A landscape with many valleys, sampled at points; each row gives a point and its height.
From any point a ball rolls to the lowest of the 2 points nearest to it. It stops when none of these is lower. Distance is the straight distance between rows; heights are no part of it.
(860) height 603: [-15,6,-19,30,18,-39,-22,-39,6,-28,5,65,42,-25,14,-24,-15,18,9,-8]
(585) height 688: [1,-17,44,-17,1,41,24,12,-24,45,20,-22,-42,0,-3,1,45,-24,4,-9]
(617) height 533: [40,-6,28,-5,-15,8,-34,-40,-9,-2,5,-26,58,-5,12,-30,30,-23,-39,-6]
(52) height 518: [-1,14,-15,0,-20,-21,-41,-45,-33,-16,-10,40,-2,-3,18,-26,-10,7,8,11]
(855) height 439: [27,1,55,-12,-10,20,45,20,-22,33,31,-28,-18,-12,-21,56,21,-11,-22,5]
(128) height 622: [-3,14,-36,33,-14,-27,-47,-47,-9,-5,-7,11,9,15,8,-69,4,-3,-1,0]
(751) height 707: [43,4,43,-31,-1,-30,10,29,-12,7,-22,-10,14,-1,-43,55,15,22,19,-7]
(587) height 378: [46,29,7,-5,-22,-7,17,17,-20,20,-5,-21,-23,8,20,39,40,11,-2,-19]
(416) height 626: [53,16,15,-22,-13,-39,6,33,-31,-2,-14,20,-35,3,-51,47,36,39,18,-22]
(550) height 351: [-2,6,34,-11,12,7,30,19,28,3,-19,-8,-10,-38,-14,29,11,-8,-35,-11]
(700) height 673: [-26,-18,-6,8,32,-36,11,15,-12,20,31,-3,-15,19,6,-49,-25,16,53,17]
(221) height 491: [13,22,10,17,-6,-19,27,10,-17,33,-1,1,-49,19,3,-8,45,21,1,-25]
(200) height 253: [-42,-32,-14,-7,12,27,-10,-3,27,0,21,-4,-3,-9,13,-37,-26,-23,11,7]
(675) height 289: [16,33,2,37,5,15,24,-1,8,-19,-24,-6,54,-13,-28,54,-23,-10,-60,36]
(86) height 472: [-1,14,12,-8,9,-31,-3,0,10,7,-26,18,-27,-23,5,-18,17,6,6,-18]
(983) height 449: [-22,1,-22,16,-9,-33,-4,-28,-8,-16,25,6,19,11,19,-16,-31,29,38,41]
(871) height 342: [-25,-39,-44,8,22,27,-21,-5,32,5,44,-4,7,-6,20,-67,-31,-48,26,4]
(682) height 443: [-1,-22,44,-13,3,35,53,40,-2,32,16,5,-10,3,-38,50,35,2,-14,-43]
(821) height 841: [-35,-34,-4,-16,16,51,-16,-16,23,-25,1,20,44,-1,-8,-3,-30,-11,-46,-12]
(925) height 680: [-23,-12,-32,29,5,0,-12,-3,33,20,13,-36,-16,15,-3,-77,-5,-21,-4,-1]
(598) height 744: [-10,-17,-19,22,48,-26,16,29,6,35,62,-9,-5,23,13,-63,-34,-17,53,14]
(1029) height 819: [-18,1,-4,-4,-14,6,1,5,20,-17,-15,34,38,-16,-9,39,-54,14,3,-6]
(794) height 568: [-7,10,-10,-3,2,-37,-22,-15,11,-32,-21,67,22,-39,-2,4,-18,23,9,-16]
(848) height 83: [-1,3,6,-16,-21,49,11,23,0,12,-22,-17,-9,11,1,56,-18,-11,4,0]
(229) height 728: [-40,-46,-53,11,24,40,3,14,35,5,59,-34,-28,22,-6,-46,-9,-25,-5,10]
(208) height 365: [54,31,4,31,6,9,35,24,-6,7,-21,-26,44,-18,-19,72,-5,-11,-38,33]
(35) height 318: [15,19,-37,-2,-8,-33,-21,3,-13,-45,-36,36,-20,11,5,-2,4,41,5,-8]
(465) height 402: [10,4,-50,7,10,-46,-26,-4,-12,-62,-4,66,0,0,4,-6,-16,43,21,0]
(1002) height 636: [23,16,-5,-1,19,-58,-9,16,-37,-29,-22,36,-61,-7,-27,-14,23,32,13,7]
(523) height 863: [-28,-25,-5,4,-17,36,-46,-55,-5,4,23,40,31,-4,13,-19,-37,-9,-3,-4]
(900) height 575: [17,-2,16,-19,-14,-15,27,29,-29,19,3,36,-44,14,-48,32,28,37,28,-38]
(380) height 454: [14,-23,26,-31,-9,36,-11,-6,-9,3,-6,-58,21,25,5,-8,21,-25,-7,19]
(144) height 634: [-5,-1,31,-1,-3,11,33,3,1,28,8,-25,-36,6,-2,3,21,-5,-12,-3]
(915) height 231: [-4,28,-15,49,-3,20,8,-35,10,-30,-8,0,65,6,-10,35,-25,0,-59,21]
(355) height 670: [-14,-2,-39,1,-13,-9,-19,-2,-16,3,11,3,-33,24,32,-26,-18,14,43,11]
(623) height 511: [29,3,13,1,-9,4,-15,-23,13,5,-2,-51,12,-10,13,-37,34,-25,-32,3]
(711) height 508: [-33,-15,2,-7,31,6,-7,24,-5,35,0,14,-48,-5,2,-35,-5,-22,44,-14]
(89) height 308: [-17,23,-23,26,-15,-38,-1,-35,-8,-38,8,11,30,3,6,27,-19,32,27,28]
(34) height 363: [38,0,42,-23,-5,26,23,26,-12,18,1,-27,11,-25,-20,65,-9,-25,-18,22]
(498) height 802: [10,4,2,-6,-11,5,2,24,8,-14,-47,18,53,10,-20,53,-37,20,0,-1]
(491) height 776: [2,-15,17,-38,-8,8,-2,25,-7,-11,-45,-1,27,26,-14,37,-9,17,18,-3]
(705) height 482: [48,11,14,3,-12,-5,4,1,4,7,26,-66,14,-16,27,7,34,-21,-37,3]
(344) height 448: [60,26,6,12,-12,-14,15,19,-13,10,21,-51,14,-2,35,38,41,6,-19,-12]
(781) height 530: [7,18,15,-16,1,-26,-11,-4,16,-13,-44,35,14,-36,-4,11,2,3,-4,-19]
(960) height 405: [-3,6,30,-13,11,2,5,-1,25,10,-28,-3,-20,-39,9,-16,16,-21,-21,-15]
(309) height 269: [-15,-23,24,-23,-1,68,20,26,-6,9,4,-31,-18,14,-16,52,1,-25,-8,14]
(65) height 653: [-16,8,-28,42,-12,-21,-24,-33,25,9,4,-19,8,-1,-3,-78,6,-21,-14,7]
(952) height 619: [-32,-17,22,-2,17,34,14,20,-13,49,5,1,-50,3,-1,-21,34,-25,27,-19]
(771) height 509: [1,-20,44,-16,-13,17,47,28,-30,37,8,21,-20,18,-43,29,36,18,23,-41]
(251) height 371: [-38,-26,17,-21,19,13,-6,5,7,10,-15,-2,-10,-4,-1,-28,-7,-18,17,1]
(487) height 311: [8,0,10,-40,-26,28,-29,4,-21,1,-36,21,-10,-6,10,33,-4,-13,26,-8]
(942) height 80: [11,45,-23,35,-13,-27,-6,-37,1,-26,-24,-8,19,11,21,3,31,15,-14,-1]
(127) height 669: [19,17,20,-20,-5,-37,10,26,2,-5,-36,20,-11,-7,-40,40,11,35,15,-18]
(562) height 432: [1,4,-11,-30,-25,5,-40,-20,-33,-9,-27,40,-18,-8,16,-4,-14,-6,28,-1]
(4) height 398: [23,-5,35,-14,6,33,38,42,20,25,1,-15,-17,-18,-10,50,30,-16,-34,-33]
(488) height 761: [-33,-35,-41,13,14,34,15,20,27,18,56,-18,-30,19,26,-30,-18,-15,37,2]
(548) height 633: [-15,-9,-33,20,20,-23,-13,-16,26,-12,13,41,32,-14,30,-47,-22,5,12,-12]
(651) height 285: [31,-6,38,-36,-7,37,-9,12,-19,5,-10,-21,38,-22,1,40,-3,-34,-10,12]
(869) height 561: [-29,2,-3,14,-6,-21,14,-20,-5,7,25,-21,-18,13,13,-21,-22,20,24,35]
(153) height 153: [-1,-12,19,-38,-17,57,-28,-8,-14,2,-22,-11,13,-4,12,17,1,-38,8,0]
(850) height 521: [14,-4,30,-19,-6,-6,-2,-12,-17,11,-10,-42,4,16,8,-12,24,-2,5,15]
(836) height 246: [-35,-20,11,-9,3,9,25,23,28,3,0,5,-15,0,-8,22,-16,15,12,-8]
(864) height 735: [-17,-19,-49,0,8,10,-12,10,2,16,31,-2,-20,21,29,-41,-26,-14,61,1]
(895) height 576: [3,15,-50,19,-4,-26,-55,-37,-23,-19,10,53,0,0,29,-57,-15,7,12,1]
(909) height 583: [16,5,46,-5,2,-14,28,-2,-6,11,5,-42,-5,-4,1,12,26,-3,-23,20]
(954) height 704: [-31,-39,-43,15,-12,27,-18,-14,36,2,34,-40,-12,17,-21,-63,-6,-39,-18,18]
(358) height 504: [40,-2,53,-5,-18,-2,46,23,-37,42,41,-9,-14,-5,-2,35,48,2,-3,-23]
(146) height 381: [1,-31,19,-36,6,70,0,15,-8,2,16,-61,-3,25,-11,22,34,-34,-12,21]
(318) height 256: [-29,5,-18,-3,16,21,18,-3,42,-16,17,-1,-25,-37,-2,10,-21,-18,-63,7]
(27) height 832: [-19,-15,8,-13,2,35,-2,8,21,-21,-22,7,40,3,-10,21,-32,-2,-27,3]
(406) height 429: [-24,11,-13,23,9,-24,10,-15,25,-26,-11,-7,27,7,11,-7,-10,27,-9,8]
(305) height 137: [-14,32,-21,52,-14,-7,-2,-46,-4,-28,-4,1,52,8,8,29,-16,14,-16,20]
(386) height 304: [-5,11,14,-6,12,10,20,-7,30,-18,-7,-13,2,-30,-13,26,-4,-17,-64,15]
(217) height 690: [8,6,-29,-4,26,-56,-26,20,-29,-30,-16,52,-46,-12,-9,-45,-10,20,27,5]
(629) height 858: [-8,-14,15,-11,-12,30,-52,-52,-8,4,-11,25,32,3,8,-34,-3,-18,-14,-16]
(62) height 187: [-34,-21,-26,-3,33,13,29,15,56,-15,47,6,-29,-31,7,-6,-32,-9,-24,3]
(758) height 247: [14,35,-8,23,-23,-24,4,-23,1,6,-7,-30,-23,14,23,-5,33,10,-13,0]
(625) height 848: [-20,0,-15,3,-20,12,-17,-37,5,-11,19,25,24,-16,22,-2,-47,1,1,12]
(633) height 214: [28,36,-22,10,-9,-27,-18,-12,-11,-42,-42,20,18,12,9,16,23,27,-16,-10]
(254) height 573: [29,26,7,3,4,-46,8,10,-28,1,-14,17,-49,4,-17,0,45,30,12,-15]
(776) height 266: [21,27,-1,-2,-26,7,10,18,-5,9,-21,-12,-11,15,7,52,0,10,1,-7]
(10) height 522: [-12,1,10,14,1,-14,9,-20,19,-3,-1,-54,10,29,-7,-33,20,7,-28,22]
(16) height 849: [-7,-19,21,-3,-7,40,-35,-50,5,-6,6,1,49,4,-15,-22,-6,-24,-55,-7]
(546) height 352: [-16,6,2,4,1,-29,12,10,25,-13,-12,11,3,-9,-4,19,-13,31,13,-6]
(589) height 749: [-9,-13,-17,1,42,-35,-5,40,-38,26,34,30,-40,14,-4,-50,-28,3,71,7]
(1019) height 834: [-14,3,-12,12,-14,1,-24,-27,1,-23,6,58,46,-4,11,22,-44,17,4,-8]
(457) height 382: [0,21,-21,22,-7,-20,6,-1,-1,18,-4,-13,-44,26,20,-31,22,17,10,-12]
(741) height 479: [-19,19,1,36,6,-17,25,-24,24,-33,-7,-37,23,7,-8,2,11,9,-38,26]
(434) height 428: [57,40,6,24,-4,-7,21,15,-6,2,-11,-41,37,0,8,58,20,2,-25,10]
(489) height 416: [-14,-15,-44,20,-5,-2,-35,-19,12,8,22,5,16,5,17,-73,-29,-22,20,5]
(534) height 739: [-10,-9,-23,-14,32,-30,-28,31,-41,-1,-8,39,-51,8,-4,-52,-14,3,46,2]
(727) height 743: [37,-12,26,-47,-8,7,1,39,-27,5,-29,-8,9,16,-16,53,18,5,23,-12]
(715) height 106: [-36,-26,-11,-1,29,-4,25,23,49,-2,19,10,-4,-20,9,-14,-26,8,12,-9]

For each start below, name the point where the ball stops.
(144): (848)
(229): (153)
(625): (715)
(86): (715)
(416): (715)
(629): (715)
(534): (942)
